Each row is a point on a landscape with many valleys, with its height.
From any point a ball rolls to the lowest of the 4 points nearest to it. It stops when none of these is lower. Distance is the straight distance between rows; heights are no part of it.
Q_16: [-10,10,-12,-17,-7,8,7,4,4]  height 600
Q_156: [28,-20,-3,-24,6,-8,-22,1,-7]  height 67
Q_35: [-18,5,7,6,7,25,15,-4,27]  height 94
Q_279: [7,-19,10,4,16,1,-14,-11,-3]  height 93
Q_472: [-5,-16,3,1,10,-3,-22,-4,-6]  height 90
Q_116: [20,6,-4,2,-1,-23,5,11,-16]  height 151
Q_848: [10,27,-4,13,15,-28,-7,5,10]  height 551
Q_589: [-4,20,-8,0,-16,-5,21,10,8]  height 515
Q_129: [19,5,-4,-8,16,0,-21,22,-15]  height 584
Q_906: [7,-27,9,1,6,-9,-30,-4,-6]  height 70
Q_347: [-11,-18,5,1,-14,6,12,-33,3]  height 314
Q_39: [3,-27,-2,-13,4,-14,-26,4,-10]  height 66
Q_555: [-25,12,1,13,-2,16,13,9,20]  height 61
Q_21: [7,-31,10,1,-26,17,6,-16,-17]  height 493
Q_645: [20,-13,1,-11,7,-24,-4,20,-21]  height 60
Q_304: [-22,10,-14,-6,-14,13,12,12,18]  height 622
Q_585: [-15,2,-10,-11,-6,4,-4,2,-1]  height 514
Q_382: [6,32,-14,8,-13,-11,-18,20,5]  height 574
Q_717: [-16,-4,-3,3,6,3,-8,1,-6]  height 316
Q_590: [-17,6,7,7,-1,8,46,-3,16]  height 285
Q_80: [-23,16,2,21,-8,4,17,10,15]  height 144
Q_468: [-3,-11,6,-1,16,2,13,-14,-5]  height 150
Q_255: [6,6,-10,-19,1,8,-5,-2,-2]  height 647
Q_548: [14,-34,14,0,-11,-8,-2,-19,-8]  height 129
Q_759: [12,27,-4,3,0,-3,9,14,5]  height 426
Q_380: [10,28,-7,8,-4,-19,18,1,18]  height 483
Q_576: [9,14,-5,-11,11,5,0,12,-6]  height 605
Q_241: [11,15,-4,-2,11,3,-14,22,-9]  height 582
Q_200: [3,-10,12,6,9,12,-7,-19,4]  height 85
Q_229: [-4,20,-13,8,-9,-30,16,-5,14]  height 286
Q_678: [-13,7,12,11,9,9,25,-3,4]  height 239
Q_981: [-14,3,8,6,12,13,7,-8,5]  height 115
Q_273: [3,33,-9,10,22,-28,-3,3,15]  height 558
Q_226: [26,-20,0,-27,15,-11,-19,10,-11]  height 65
Q_210: [16,7,-4,-9,9,-1,1,13,-13]  height 586
Q_968: [-18,10,-1,14,-7,-6,5,9,-5]  height 240
Q_869: [11,-9,12,12,-10,21,-19,-9,-4]  height 518
Q_467: [13,-20,-7,-15,-5,-6,-24,-7,-7]  height 76
Q_18: [-12,-3,6,-5,4,14,22,-22,18]  height 320
Q_659: [3,2,-8,-7,-4,-13,3,11,-16]  height 108
Q_398: [8,21,-7,-6,3,8,9,13,-1]  height 542
Q_575: [-13,1,9,13,13,3,4,3,-8]  height 173
Q_618: [9,28,-5,6,-3,7,11,21,15]  height 485
Q_57: [11,-36,15,2,-22,1,-1,-18,-15]  height 357
Q_395: [3,12,-9,3,-11,-22,11,0,-4]  height 229
Q_3: [19,-24,16,7,4,2,-15,-13,-5]  height 204
Q_941: [1,-14,1,3,-2,5,-26,-10,-2]  height 346
Q_481: [-23,-12,6,-4,-2,6,20,-23,4]  height 323
Q_794: [-10,-6,-1,0,1,7,-16,-10,1]  height 345
Q_271: [12,-14,-7,-11,-13,1,-27,-10,-7]  height 236
Q_545: [-10,-1,-8,-5,-8,11,-14,-12,9]  height 249
Q_234: [-25,6,-4,12,0,26,15,7,36]  height 237
Q_875: [0,-10,-9,-13,0,-10,-7,6,-16]  height 69
Q_903: [12,-12,-8,-16,8,-15,-3,15,-20]  height 63
Q_353: [12,-7,15,6,-16,27,7,-21,8]  height 585
Q_695: [9,30,-10,18,2,-21,-14,13,8]  height 562
Q_400: [14,29,-3,11,4,-18,6,4,10]  height 522
Q_215: [-22,5,1,5,-2,21,-4,-10,25]  height 107
Q_633: [-13,-10,5,-4,-6,6,14,-28,9]  height 318
Q_542: [-12,-8,4,6,10,-2,-7,10,-11]  height 216
Q_44: [18,-21,15,-1,-13,30,2,-9,-15]  height 571
Q_373: [12,-24,-2,-22,6,-22,-15,13,-18]  height 64
Q_274: [-10,2,-5,3,-10,-14,4,9,-14]  height 169
Q_963: [-17,9,9,7,8,15,29,-1,15]  height 161
Q_720: [9,14,-6,-3,-5,-10,10,10,-9]  height 234
Q_874: [-23,-2,4,-4,0,5,33,-12,5]  height 356
Q_54: [-17,4,-2,0,1,17,-8,-8,12]  height 121
Q_780: [17,10,-6,-17,11,10,-11,6,-4]  height 590
Q_335: [-18,12,8,23,0,2,19,6,7]  height 241
Q_628: [11,27,-5,11,-2,-6,-13,19,-3]  height 575
Q_41: [-4,-25,4,-6,7,-20,-21,13,-16]  height 68
Q_336: [6,-26,9,2,-21,5,7,-27,-7]  height 246

For each start below, name the point where the ball stops.
Q_545 => Q_555
Q_44 => Q_548
Q_3 => Q_645
Q_590 => Q_555
Q_542 => Q_645
Q_481 => Q_548
Q_633 => Q_548
Q_717 => Q_981
Q_226 => Q_645

Two balls start at each pair of points below. Name the first point that both come to, or write none.
Q_380, Q_255 => none
Q_576, Q_16 => none
Q_585, Q_875 => none
